Points on a hilly landscape, in no order, each with its height.
From any point a ball takes the steepest step (drop divided by distance) to one of its 2 nearest points. It stops when none of these is lower. Distance is the straight distance between rows; heights are no part of it.
Q_826 h=900: [-24  25  31   6  -1 -11  54   7  37  15   5  35   9 -56   8  22  52 -38
 -13  29  14]
Q_854 h=276: [ 13 -23 -26 -17  42  31 -55  23   6  25  15   6   8  22  -6 -12 -45   9
 -11   7  25]
Q_895 h=786: [ 17  10   4  30  25   8  42 -10   1   5   9 -17 -15 -18   0  29  29 -27
  56 -33   7]
Q_567 h=306: [ 17  -5 -14 -25  -4  -2   8 -39 -23 -11  24 -23 -42   3  33  -3   8 -14
  38 -58 -20]
Q_265 h=171: [ 54  12 -36  15  16  23   5 -21  17  14  41   4   8   0  -8 -17  10   9
  21 -21 -15]
Q_28 h=512: [  6  -8  -2  21 -17   4  -4  17   8  15 -30  -7  33   7 -31   0   4  24
  17  17 -14]
Q_379 h=720: [ -2  12  17  -8 -27   7  18  14   7  17  24  15 -55 -21  13  27  25  -3
 -38   7 -36]
Q_510 h=325: [  0 -25 -29   3  21   1 -48  -2  25  45  17  15  40  46 -33 -12 -47  12
 -10   8  34]
Q_769 h=534: [-17   6  -1  17 -19  -9  11  20  34  -5   5   9  31 -17  -2   0  33   3
 -31  58 -24]
Q_677 h=614: [  5 -51  -7 -30  25   1 -83 -12  -4  18  -3  -1 -21  58  32 -18 -25  23
  -1 -18  20]
Q_917 h=888: [-13 -26   1 -25   5 -15 -13  -5 -42 -26 -33 -14  24 -13  20 -27 -41   6
  -6  -3  14]
Q_209 h=496: [ -3   0  12   1  17 -15 -43  -1 -47  24   5  -3 -16  22   4  -1  -9 -13
  44 -21  18]
Q_197 h=558: [-19 -21  36 -19  10  -7 -22   4 -13  20   3  -9 -19  -2  18  30  14  -6
 -36  15  17]
Q_45 h=186: [  3  -7  -2 -22  30  43 -20  32   6  33  -4  -2  14  -4  -9  13  -5  -4
  -8   4  30]
Q_216 h=844: [  2   3   0 -12  -3  20  30  -6  15   9  24 -15  21 -17 -19  19  15 -36
  20  -7  25]
Q_883 h=749: [ -6  30  -2  34  -7 -24  68 -40  -7 -27 -10  -6  31 -22  11  -4  41   1
   7 -19 -27]
Q_603 h=405: [-10  -9  -2  33 -25  36 -35  52  -4  31 -30  28  34  54 -16  22 -21   6
 -18  12  21]
Q_522 h=818: [  1   4   4   2  -4  34  57  -3  -8 -20  -2   5  49 -29   2  -3  10  -9
   5  -2  19]
Q_176 h=576: [-18  -5  -8  11   4  -2  42  13  11  -7   2 -13  14 -34  13  -2  41  19
   2  24 -47]
Q_481 h=691: [ 37  -5  -5 -37  24 -16  -7 -37  -7 -11 -21 -18 -29 -22   0 -28 -34   3
  35 -55  13]
Q_727 h=471: [ 36 -21 -34  20  49   0   2   2  -6   0  -1  -1  32 -18 -12 -28 -46  14
  34 -15   5]
Q_980 h=297: [-22   8 -22 -25  16  -1 -58  -3  26  27 -22 -13  11  79 -31  15 -48  -3
 -49 -12  33]
Q_328 h=780: [ -5   7  11  16 -19 -31  60 -36  -9 -17  25  -4 -11 -29  12  11  22 -17
   0 -11 -23]
Q_267 h=618: [ 19 -45  14 -13  -1 -41 -27 -24 -30 -16  -5 -10 -39  -8  42 -16   1  19
   1 -12 -25]
Q_582 h=462: [-44  24  24 -20 -46  -2  44  11  11 -33   0  12 -10 -27 -10   4  12 -11
 -46  33 -10]
Q_234 h=651: [ 37 -38   7 -46   0 -13 -36 -36 -10 -14 -22 -14 -29  -8  38 -28  -7  12
   6 -45   3]
Q_899 h=395: [ -1  35 -10  31   4 -23 -23  -3   3  44  15  20  47  17 -17  -6  17 -23
  36   8   9]
Q_843 h=744: [ -1  13   4  48  -1  33  73  11  -8 -49 -15  41  51 -15  10 -18  22  20
  25   1   4]
Q_448 h=250: [-25  21 -16   4   0  -7 -52  21  35  18  -2  -4  15  57 -24  21  -6 -13
 -43  33   5]
Q_424 h=440: [ -1  12  12  41   3  -6 -27  20 -38  23   6  26  25  18   0   1   4  -5
  26   8  18]
Q_282 h=466: [ -9 -19   0   6  -9  19 -59  38 -24  14 -54  11  15  60   1   7 -46  17
 -30  -6  25]
Q_985 h=546: [ 32   8 -10   9  13  30  18  26  -8  -9 -14   2   1 -27 -25  -9 -33  -6
  38 -15  17]
Q_989 h=615: [  5  38   2  21  39   9  34  32   4  -4 -32   7   9 -48 -15 -11   4  10
  27  -2  -5]
Q_83 h=324: [-43 -11  -5  18 -27  15 -33  44   4  -2 -27 -10  31  59 -11  26  -5   0
 -19  34  -3]
Q_405 h=742: [  1  13   4   1 -33 -18 -12   3  31  19  52  13 -43   9  -5  26  18 -17
 -45  30 -28]
Q_901 h=696: [-39  15   6  36  15 -16  93 -10   2 -53 -28   8 -10 -42  26   6  33  22
  18 -12 -33]
Q_429 h=192: [ 18   8 -11  12 -13 -24  33 -31 -31 -30  12  -2 -53 -13  52  -7  10   2
  14 -49 -59]
Q_686 h=760: [ 18  -5  -6   0 -10 -19 -19 -27  35  17  62   2 -21  18 -30  10   5 -11
  -5  22   5]
Q_782 h=779: [-11 -15   8  -4  33 -29   7   1 -26  -4 -25 -33 -17 -24  16   1   7   4
  42 -19 -14]
Q_133 h=589: [  1 -37  14 -17  16 -22 -63  -8 -28  16 -14 -10 -22  24  34  -3  -2  28
 -23   3  -1]
Q_973 h=72: [ -4 -20 -20 -47   2 -16  11 -31   4   2  54 -15 -21 -18  26  -3  -8  -3
 -36  -5 -26]
Q_809 h=407: [ -4 -27   0 -40  -8 -37  -1 -47   2  -7  29 -34 -55  -4  -1   4 -13 -17
  28 -32  -7]
Q_604 h=737: [ 24 -12  16  -3  29  -6  14 -19  -9  15 -22 -22 -25 -21  -9  15   7  -4
  45 -42  17]
Q_927 h=401: [-12   6  21 -23 -40  40  13  20  29 -13 -12  -4 -13   4 -12  30  16  -4
 -62  23  10]
Q_175 h=358: [  5   0 -23  27   4 -24 -29 -10   2  54  -2  25  54  26 -39 -16 -34   3
  25  -8  26]
Q_95 h=778: [ 23   1   8  15   0 -41  11 -54   0  12  42   2  -5  -9  -8   4   6 -10
   9  -5   6]
Q_222 h=268: [  3 -16 -43 -22   9   0 -38 -11  14   3  43 -21 -15  34   2 -30 -13  23
  17   5 -34]
Q_666 h=457: [ 25 -29   1  17 -26  -7 -17   6 -10  -1 -28  -1  14  13 -41 -14 -56  16
  17   1  16]
Q_204 h=634: [  7   8  -2  -1 -25  33   4  26 -25 -20  -2  -7 -18   1  11  -8   7   7
  16  -5 -28]
Q_466 h=189: [ -1 -19 -23 -38 -11  28 -17 -14  12 -14  17 -20  26  24  -3  -2 -26   0
 -59   8   9]
Q_108 h=860: [-33   2  23 -26   6   1   4  27 -30 -28 -36  -7  -5 -31  -6  -8 -30  -4
  -4  13  20]
Q_894 h=343: [ 43   8  -9  38  14 -18  23 -41 -25 -22 -36 -10  14  -9  11 -20  -5  28
  23 -49 -11]
Q_998 h=636: [ -9  -1   7  20  11  12  68  27  -6 -33 -15  15 -35 -43  37  -5  33  34
   9  -2 -51]
Q_102 h=824: [-44  20   9 -29  17   1  28  12 -31  -5   0 -17 -11 -37  19   7   4 -24
  11 -12  -4]
Q_941 h=200: [-31  10 -32  -8   2 -15 -41  21  10  -1  29 -21   1  28 -11  -3 -15  -2
 -16  40 -29]
Q_517 h=570: [  0   9  16  23 -46  28  23  29   4 -14 -24   5  -4   8 -16   2  32  23
  21  20 -22]
Q_40 h=406: [ 15  -1  19 -11 -31  -6 -24  -7  -4  -4 -13 -15 -20  14 -44   9 -28  -6
   5   2  22]
Q_31 h=477: [-21  36  14  28 -29  42 -21  53  14  18 -16  43  34  35  -5  18  21 -22
 -18  31  26]
Q_210 h=503: [ -6  42  13  43 -34  -3   5  16  33  12  -9  52  49  -3   8  -5  56 -34
  13  49   9]
Q_66 h=128: [ 10 -12 -11 -26  -1  -5   3 -28   1  -5  21 -13  20 -18   7 -13  -6  13
 -53  14 -10]
Q_34 h=879: [  8  15  31  -6   6   1  38  -8  15  19  18  14 -11 -49 -10  21  25 -28
 -15   6  25]
Q_556 h=295: [ -8 -20  13 -49 -35  35 -11   3  -8 -32 -18 -30 -11  16  10  15 -19  -6
 -49  -6  15]
Q_541 h=151: [-10 -48  -8 -60 -11  -9 -20 -25   7 -15  30 -23 -51   7  36   5 -18  -5
 -48  -9 -17]
Q_790 h=538: [-16  42  30  20 -29  27  14  24  -4  -1   2  51  23   3  15   3  48 -15
 -18  25  15]
Q_86 h=344: [  5 -21 -41 -17  47 -10 -18 -20   8   2  50 -18 -12  12   2 -28 -23   0
  51 -14  -3]
Q_160 h=422: [ -5 -42 -12 -34  17 -20 -21 -30 -15 -17  45 -20 -19   4   8 -13 -36 -21
  20 -10  18]
Q_29 h=349: [ -8  -8   1 -34   0  -6 -51  -6  24   0   3 -23 -35  43 -36  12 -38  -7
 -27   4  25]
Q_849 h=444: [ -2  42  30 -13 -18 -23 -18  -6  11  18 -11   0 -25 -10 -38  10  -3  -5
 -28  14  11]
Q_475 h=686: [ 20 -11  17 -18 -16  34   0  25  -9   4  -3  -3 -62 -12  26  14  17  12
 -12 -10 -19]
Q_401 h=517: [-17  -2  17 -10  10  19 -51  32 -13   9 -30  -3 -20  42  11  29  -7   2
 -52   9  25]
Q_847 h=500: [-43  13  32  11 -31 -13  39  21   5 -37 -24  24  16 -23 -17  -6  19  24
 -19  56  -8]
Q_742 h=675: [ -5  40   6  28   8  34  59  40  25 -19 -32  46  36 -36  -8 -18  30  10
  20  24   5]
Q_890 h=410: [ 28   2 -26  46  33 -16  22 -25   1  17 -12  -1  59  -8  -6 -14   3  18
  29 -21  -3]
Q_984 h=452: [  8  57   1  53  -2  -3  23   7  11  16  -8  33  36 -12  -1  -6  47 -21
  39   2  -2]
Q_414 h=260: [ 46   8 -39  32  39 -19  18 -45  11 -17  21 -17 -13  -8  -1 -20 -10  16
  37 -33 -25]

For each start below, name the point where the ball stops.
Q_210 => Q_45
Q_883 => Q_973
Q_582 => Q_973
Q_197 => Q_941
Q_209 => Q_45
Q_790 => Q_941
Q_843 => Q_265
